Each row is a point on a landscape with many valleys, with its height.
From any point a ball rolls to the lowest of the 2 points nearest to it. It stops when none of these is lower. Distance is the straight distance between rows; heights are no part of it.
rog: [-21 -39 -35 -37 -25 -16 -57  16 -13  16 -23  10 -63 -13 -35  27  -8  -6
 -37   1 -25  11  15  26   2]  (h 36.8)
zom: [ -1 -67  45  39 -18 -30  17 -17  28 -23  17 -18 -14 -10   4   8 -25  -3
  31  36  13 -22  -8  -2   6]  (h 38.1)
luf: [-34 -35  16  25   2   5  27  -7   6  17 -16   7  16  17  60  10  14 -20
  40  53  -3  -9 -16 -23  23]  (h 58.1)
zoseb: [ -9  24 -21 -57 -28 -12 -35  28  -5  43 -40 -17  -7 -21  56  24 -21 -50
  35  11  32 -13 -16 -18  12]  (h 58.8)
vot: [ 15  38 -22  -2 -14 -35 -17  39 -11 -36   8 -24 -11 -14  20  -7  44 -55
  21  28  58   7  -7 -25 -40]  (h 30.8)
fab: [-22 -44  11  -6   2  -3  23 -25 -49   6  -9   9 -38  22  12  -3 -12  13
 -32 -10   2 -19 -10  -1  15]  (h 51.9)
sifi: [ 19  -7  24 -17 -13  -2  22  -9 -62   2  -7 -12 -19  13   4 -18 -42   7
 -42 -33   5 -28 -24  19 -17]  (h 47.9)
gufuf: [ 41   0  40  30  -8  23   5   2  55 -15  12  12  14   6   2 -15  12  -4
 -20 -29  -4   2  34   1 -20]  (h 62.5)
Zefip: [-10  18 -41 -20  -5  12   9  -3   6 -16  12  45 -21  30   6   7  63  29
 -57 -50 -53   4  -4  67  23]  (h 36.3)
vur: [-50 -18 -79 -36   5 -18 -56  42  -6   8  12  19 -50 -21 -50  28 -48 -62
 -18  18  27 -12  43  14  16]  (h 18.5)
saz: [ 26  16  30   0   2  45   0   2  -7  62   4 -56   3 -23  -4 -25   0  56
   6  20 -13  21 -48 -21  10]  (h 56.1)
zukov: [  5 -15 -11   8   0  -8  11 -59   4 -36  -6  -9 -17  29  63  52  -3  22
 -10  18 -12 -19  23  26 -15]  (h 41.7)
Rur: [  32   45    4   15   -5  -21    8  -26    1  -25   16 -101   19   -8
    8  -43   17   16   32   15   36    2  -17  -34  -40]  (h 61.3)
lote: [-14 -48  46  34 -36 -31  12 -16  27 -27 -18  -7  -4   5 -10   7   4   5
 -11  14 -40   7  -4  21  26]  (h 43.4)
lag: [ -3 -21   1  -4 -16  49 -12 -16  12   8 -11   6  15  19  67   9 -16 -26
  35 -38   4 -25  -9 -12  -9]  (h 51.2)
dugom: [ 35  38  13   3  25  -9  18  23 -33 -15  21 -15  16 -31  -4 -52  34 -11
 -13 -32  58 -17   4 -50 -43]  (h 34.6)
gor: [  2 -14  19   8  43   8  20 -14  43 -42  61 -57  38  15 -18 -29 -28  -3
  47  39  45 -16   6 -41 -12]  (h 23.3)
Pifop: [-28 -20 -51 -10 -22 -37 -37 -17  -7  14 -30   1 -51  -8  14  59  20 -27
 -69  10 -50   7  16  30   2]  (h 42.0)
Zegib: [ -8  12   9 -57   9  28 -50  16  17   5 -14  48   3  20 -32  -8   2 -25
  36  -5 -10  21  13  -4   9]  (h 68.2)
solob: [-43   5 -79 -21  11  -5 -47  42  -1  34  -9  25 -14 -16 -40  27  -3 -72
 -40   8 -22 -14  20   6  12]  (h 25.2)
Segop: [-47  29 -70 -32 -28 -15 -45  22  17  48 -11  18 -17 -12  -1  52  10 -30
   1  15 -25 -10  50  19  12]  (h 31.4)
niv: [ 17   3  86   3   6  18   8  -3  58  49  -9   7  -4 -47 -54   0  -7  33
   9 -50   1  29  -9 -57 -10]  (h 60.4)
kiv: [-36 -16   4 -72 -20  -3 -53   6  47  12 -17  24 -20  12 -17  10 -26 -35
  30  -3  -3  23  24   4  33]  (h 67.3)
mase: [-28 -29 -31   0  23 -56 -24  -4   7 -28 -16  11 -15   2 -26  12 -69 -24
  38  29   4   2 -27  45  39]  (h 12.7)
gom: [ 30  29  45 -21 -30  30  12  36 -29   8  -1 -12 -21  -7 -33 -43 -20 -24
   2  -9  25  15 -49 -11  -6]  (h 52.8)
Dud: [  7  -5  28  -6 -21  51  -3   3   7  31 -12   6  17  10  69  -7   7   3
 -22 -55 -27  -2  -6 -10 -12]  (h 48.3)
maken: [ -1 -39  -5  59  -1 -24  29 -23  15  10  23  30   7  -6  16   5  35  49
 -37 -29 -29  -8  -3  40  27]  (h 19.5)
dul: [  12   33   11    8    0   34   14  -14   20   20   25 -108   54    5
  -31  -46    1   13   23   41    4    5  -15  -28  -24]  (h 59.7)
fito: [-43   4 -22  -1  -7   8  -6   1 -21 -14 -25  72 -12   9 -58  -4   0  17
  15 -13  -7  48   1  28  21]  (h 54.3)
Bizi: [ 12  30  50   8  30   5  43   4  43  57  -7  -6  -1 -26 -46   2  -3  61
  17 -16 -44  35 -48 -41  18]  (h 59.1)
rabi: [  7   9  33  12 -17  19   3   4  -4  40   5 -54  21 -33 -39 -33   6  34
  37  63  10  25 -25 -26  -2]  (h 58.0)
Neve: [ 15 -20  38  10  -6  -5  11 -12  37 -47   2  43  22  55   7  11   2  -4
   3 -40 -19  -8  34   3 -12]  (h 63.6)
Vek: [ 24  45  55  -7 -29  32  37  30  27  20   1 -39  31 -24 -17 -35   1 -22
  31 -11  28  26 -62 -52 -12]  (h 54.4)
fusu: [ -5 -29  -8 -14 -17 -30 -44 -54  -2 -15 -24  -9 -44  13  41  48   0 -32
 -48  11 -32 -24  23   9 -17]  (h 46.9)
gen: [-16   4 -35 -32 -29  43 -25  -2 -10  34 -40  -1   3  -3  61  23   0 -54
  52  -2  40 -21 -21 -24 -17]  (h 55.4)
zami: [-19   9 -53  -5   7   4  -1 -23   9  -9  27  24 -13  37  57  26  46 -14
 -57 -13 -69   6  28  73  21]  (h 40.3)
kupe: [-11 -12  14  36 -12   3   9  46 -17 -16 -21  31   2 -18 -45  -5   2  18
   1   2 -22  58  -1  40  20]  (h 55.9)
rop: [-55 -31   5 -57  11 -12 -23 -39  42 -43  15  39 -10  33 -14  22  -5 -36
  35 -14  15  -4  30 -13  27]  (h 66.1)
Roz: [ 58  39   4  14  12  -1  28  -3 -44 -17  18 -54  10 -28   2 -31  11  53
 -42 -57  58 -34 -13 -26 -41]  (h 38.9)
ravan: [-26 -16   3   4   9 -32  -2  24   7 -38  -6  14  13  -3 -25 -21 -48 -37
  29  39  16  17 -25   3  17]  (h 4.3)
boba: [-55  10 -72 -28  26  -7 -21  10 -30  -7  24  31 -31   4 -36  35 -42 -47
  16  24  37 -40  26   1  24]  (h 6.3)
nafik: [ 34  45  24  -5 -14  28 -12   1  44   1  21 -31  46 -14  23 -34   4 -29
  70  -7  27   4 -48 -38 -13]  (h 55.6)
Puz: [  5   0  -2   1  19 -28   3 -10   1  -8  -4 -13  30   8  -9 -36 -18 -24
  44  30  28 -14 -25 -13  26]  (h 12.5)
los: [ 19  16  17  19  43 -30  34   4 -17 -39  50 -62  15   7 -37 -36 -42  31
  -7   7  26 -24 -15   8 -17]  (h 46.5)
Mir: [ 31  17 -52   7   1  -9  -5  -4 -36   2  21  11 -24   3  43  11   7 -61
 -17 -12  29 -56  -4   1 -19]  (h 17.3)
Takeb: [ 11  -6 -21  37 -15  10  12  -4  19  -3   8 -12  32  -9  72   3  26 -20
  69  38  27 -23 -12 -18   0]  (h 56.7)
gelo: [ 32  -6  50   7 -17  24  -8  10  32   8  13   8  10 -33 -41 -23   7   7
  -4 -11   6  28  11 -35 -43]  (h 61.4)
Zoze: [-50 -37  24 -25 -17  -1   9   1   5   8 -35  20   0  22  23  19  51 -27
   2   7 -20   1  -5 -31   9]  (h 52.7)
demoz: [  2 -27  43  16 -16  23  29  26 -30  12   8 -15 -19  -6 -42 -42 -51  13
 -18  -6  11   9 -22  27  -4]  (h 51.0)
ril: [ -6  23 -30 -10  22  -4  -8  17 -17 -20  -5  54  17  11 -66 -30 -27  34
  64   9  20  41  15  28  14]  (h 53.0)
tema: [ 43  26   2  16  -6  -9  -8  34 -17 -13   6 -48  13 -26  16 -26  32 -49
  -8  29  -5  -2 -25 -20 -25]  (h 21.4)
Bod: [ -4   7  -4 -30  -2  -9 -39  41 -18  14 -16  27 -27 -18 -13  10  -8 -46
 -44   9 -12   4 -10  -5  -4]  (h 31.3)
beb: [-14  -6  -9  14  16 -36  14 -39  -7 -44 -10  20 -14  35   6  44 -15   7
   6  19 -19 -11  17  49   5]  (h 34.0)
kiru: [-75   0 -71  -1 -34  21 -21  22 -13  64  -1  23 -31 -10  17  65  43 -26
 -11  38 -33 -19  35  27  43]  (h 39.2)
pimo: [ 42   7 -21  71  -8  -7  37 -24  -4  37  12  51   6 -45  14  19  39  54
 -28 -28   1  26  20  22  23]  (h 10.1)
muvu: [ -7  14  40  15   3   0   7  22  21  24 -30  25  20  -6 -46  -9  16  49
   2 -12 -50  53 -41   1  27]  (h 57.6)
vobu: [-51 -41  30  12 -34 -15  42 -24   4 -23 -26  28 -11  26  23  37  47   4
 -23  11 -41   7  -5   7   6]  (h 48.0)
mer: [ 29  33  23  18  15  21  19 -20  -9  50  -3 -44  24 -23  18  -9   4  78
 -19 -30  -2  -1 -10 -11 -12]  (h 53.9)
duza: [ 40  19  -2  53   3  15  40   7 -13  36 -12   8  10 -44  14  30  28  83
 -61 -23  35  14  53  -1  14]  (h 18.0)
mafi: [  7  -5 -36   7   9 -29 -19   3  -3 -25   4   6 -22  15   6  47 -32 -18
  34  57  -8 -17  10  45  18]  (h 24.2)
zinur: [-17  15  37 -64  13  30 -14 -11   4  10  -8  34  10  28 -27 -19  27  29
  17 -31 -22  30  23 -13 -13]  (h 69.0)
keti: [ -9 -45  34  18  -3  -1  40 -18  17 -41  62 -49  -8  -2 -23 -13 -40  14
  43  63  36 -12  21 -19 -10]  (h 30.6)
fepus: [  7  -6 -10  -6  20  31   5 -24  -5  11   7  20   8  25  86  10  22  -7
 -44 -40 -40 -13   6  33   6]  (h 44.8)
vutob: [ 41  22  -2  42  27 -20  44  13 -41   2  22 -57  12  -9  -8 -34 -23  34
 -39 -18  34 -26 -12   9  -2]  (h 42.9)
setuk: [ 17  13  -2  15  55 -25   8  19 -12 -50  15 -14  18  20 -49 -23 -48  39
   7  11   1   2  10  27  -2]  (h 49.2)
zapi: [ 17 -15  -5  16  -4  19  16 -57  -7 -33 -16  -6  22  17  92  28   8  40
  -7 -12  -8  -2  24 -28 -38]  (h 48.1)
Vina: [ 37  21 -11   7  18  35   1 -47  -3  11 -20 -32  42 -27  71  -2  10  51
 -10 -33 -21   5   5 -37 -44]  (h 51.5)
div: [ 32   2  12  21  23  -4 -13   1  -3   5   1 -18  47  -5  10 -32  11 -13
  -3  19 -23 -13 -21 -25  -2]  (h 21.3)
ziri: [-19  21 -29 -72 -28 -37 -36  43   3  19 -50 -21 -17 -40  -5  23 -46 -51
  24  38  20  16  -7   8  29]  (h 61.1)
giv: [ 31  54 -26  18  28  -4   2  13 -48 -29  16  -6  15  15 -38 -39 -10  42
  35   7  32  19   9  28   4]  (h 51.3)
regev: [ -8 -40  42  38  -5   4  19  17  19   6  16  20 -11   7 -19 -10  35  62
 -65 -29 -37  17  10  32  15]  (h 26.7)
rom: [ 30  -2 -12  -3  10 -10  16  -8 -30 -22  15   0  -5  -8  20 -23   5 -30
 -18 -23  61 -36 -17 -46 -39]  (h 29.3)
kul: [ 16  11  20 -29  27  21 -26 -11  -1  17 -21  21  10  12 -25  10  26  47
 -32 -41 -27  21  32 -22 -39]  (h 69.9)
Biri: [  2 -32   7 -10  37 -17  -5 -39  31 -35  13  44  18  32 -22  13  -9  -9
  29 -15  -1 -21  44 -21  -9]  (h 64.8)
noz: [-20  12 -49 -18  24   0   0  13 -57 -13   9  20  -9  28   8   6 -15 -38
  -7  19  24 -43   8   2  17]  (h 23.0)
fumo: [-18 -27  -8  28 -28   6   9  25   4 -20   9  54 -36  31 -30 -10  31  25
 -48 -30 -58  12   4  75  10]  (h 32.1)

Where does a ball stop that starts at each point below?
zoseb => pimo
Pifop => boba
saz => ravan
fusu => ravan
kiv => Mir
niv => Mir
giv => Mir

Call two points neighbours if one is among the 2 nearest of the other. Go from one point of each pair to the other, from neighbour to neighbour, staying as low as possible. Name the highest point that can't be avoided.
ravan and pimo => mer
Mir and ravan => vot
boba and Mir => noz
